Points, in no order, along strands that fork and pass close to each other.
Two points are linked if the straight distance between their rows is under 2.86. Some points are linked to none.
Z_176: [-0.78 -0.16 -0.35 -1.65  0.42  0.29  0.61 -1.04  1.57]
Z_835: [-0.53  1.21 -0.15 -0.53 -1.92 -3.37 -1.54  1.12 -1.51]
Z_372: [-0.04  1.69  0.03 -0.33 -0.54  1.62 -1.64 -1.39  2.12]
Z_462: [-0.55  0.59 -2.41 -1.40  0.11 -1.13  2.14 -1.31  0.40]
Z_674: [ 0.89  1.96  0.94  0.43  1.38 -2.94 -1.58  0.98  1.59]
Z_265: [-0.24 -1.41 -0.70 -1.77 -2.51  0.83  1.45 -1.44 -1.18]
Z_112: [-0.93  1.79 -2.00  0.24 -0.40 -4.37 -0.58  2.47 -2.46]
Z_850: [ 0.01  1.03  1.52  0.22  1.64 -1.88 -1.66  0.66  2.05]
Z_293: [ 0.17  0.96 -0.40 -0.09 -0.54  3.40 -0.56 -2.01  2.07]
Z_675: [ 1.35  0.57  3.18  1.53  0.70 -2.02 -2.64  2.03  1.06]
Z_497: [-0.69  0.48  1.60  0.01  1.02  0.26 -1.85  0.17  2.08]
Z_445: [-0.22  2.10 -2.11  1.65  0.00 -4.97 -0.79  3.57 -3.11]
Z_322: [ 0.82  1.44 -0.92  1.81  0.89 -5.35 -0.22  3.63 -2.53]
Z_236: [-0.93 -2.41  1.04 -0.91  0.38  3.43  1.05 -0.96  0.56]
Z_897: [-0.67 -2.36  0.35 -1.38  0.28  2.09  2.02 -1.52  0.21]
Z_616: [ 1.74 -2.94  0.00  2.65  0.88  6.87  1.83 -1.44 -0.96]
Z_987: [-0.32 -0.32 -2.96 -1.97 -0.49 -0.78  3.11 -1.52 -0.62]
Z_733: [-0.30 -0.13  0.08 -0.09  0.02  3.94 -0.24 -1.56  1.61]
Z_772: [-0.50  0.87 -1.46 -1.58  0.88 -1.41  0.97 -0.94  1.12]
Z_132: [ 1.45  0.43  2.77  1.11  0.07 -3.27 -2.03  2.27  0.07]
Z_621: [-0.83 -0.42 -1.62 -2.02 -2.35 -0.73  1.17 -0.87 -1.60]
Z_792: [-0.70  1.20 -0.22 -0.46  1.55 -3.95  0.07  0.94  0.32]
Z_969: [ 1.72 -3.15 -0.64 -0.35  0.56  3.33  3.02 -2.42 -0.05]
Z_708: [-0.50 -2.64  1.05  0.88  0.05  5.88  1.18 -0.86 -0.46]
Z_357: [-1.36 -0.09  0.98  1.60 -0.03  6.18 -0.52 -0.61  0.80]
Z_231: [ 0.03 -2.50  0.73  2.09 -0.09  7.35  1.30 -0.97 -1.16]
Z_881: [-0.21  1.28  0.14 -0.83 -1.48 -0.91 -1.73 -0.41  0.51]
Z_883: [ 3.66 -3.18 -0.63  1.44  0.29  4.89  2.09 -2.52 -1.08]
Z_821: [-1.98 -0.53  2.95  0.74  0.26  3.15 -2.36  0.83  0.76]
Z_463: [-0.87  0.28  0.80 -0.77  1.52  0.30 -0.60 -0.71  2.20]
Z_92: [ 0.72  1.53 -0.41  1.16  1.20 -5.30 -0.29  2.64 -0.97]
Z_545: [ 0.19  0.35  3.43  1.46  1.34 -0.40 -2.99  1.77  1.79]
Z_812: [-0.02  1.69  0.10 -0.54 -1.11  0.08 -1.87 -0.85  1.33]
Z_24: [-1.44  1.50 -2.64 -0.89 -0.77 -3.38  0.30  1.23 -2.20]
Z_187: [-0.55 -0.11  0.33  0.98  0.48  5.85  0.16 -1.11  1.20]
Z_78: [-0.61  1.37 -1.01 -1.04  1.29 -2.63  0.26 -0.21  1.11]
Z_391: [-0.99 -1.24  0.31 -1.82  0.35  0.25  1.34 -1.14  0.85]
Z_13: [ 2.56 -3.01 -0.72  0.92  0.90  4.71  2.53 -2.50 -0.11]
Z_123: [-0.58  0.39  2.90  1.13  1.56  0.53 -2.84  1.12  2.21]
Z_817: [ 0.29 -3.00 -0.19 -1.62  0.31  2.09  3.05 -1.78 -0.08]
Z_591: [-1.61  1.08 -3.25 -1.41 -1.44 -2.48  1.15  0.28 -2.20]
Z_362: [ 0.66  1.59  0.42  1.00 -1.60 -4.14 -1.95  2.06 -1.64]
Z_239: [ 2.26  0.83  2.32  1.84 -0.26 -4.40 -1.68  2.79 -0.79]
Z_175: [ 1.56 -0.90 -2.49 -1.14 -1.32  1.11  2.59 -2.88 -0.60]
Z_7: [-1.11  0.48 -2.85 -1.61 -2.26 -1.58  1.46 -0.48 -2.05]
Z_736: [-0.50  1.26  0.15 -0.59 -1.95 -2.36 -1.50  0.28 -0.60]
Z_300: [ 1.97  1.56  0.98  1.89 -1.23 -4.77 -1.54  3.09 -1.92]
Z_760: [-1.20 -2.27  1.73 -0.35  0.50  4.65  0.50 -0.51  0.61]
Z_84: [-0.28  1.27 -0.65  0.32  1.48 -4.55 -0.14  2.06 -0.34]

A fork is a point with three links. Follow the links from the first point to the second and name the forks in between, in order.
Z_84, Z_391: Z_772, Z_176
Z_897, Z_463: Z_176
Z_176, Z_969: Z_897
Z_850, Z_792: Z_497, Z_176, Z_772

Follow the links from the first point to the second, and from the first to the third. Name the last point that the two ways share.
Z_123, Z_987, Z_817: Z_176
Z_760, Z_883, Z_792: Z_897
Z_987, Z_497, Z_817: Z_176
Z_897, Z_675, Z_674: Z_497
Z_545, Z_987, Z_792: Z_772

A fork is a point with three links, a tip a point with one. Leave the first point through the second and follow the links. Name the first fork or tip that comes.
Z_13, Z_969: Z_897
Z_881, Z_812: Z_357
Z_24, Z_591: Z_265
Z_132, Z_675: Z_497
Z_760, Z_708: Z_616
Z_92, Z_84: Z_772
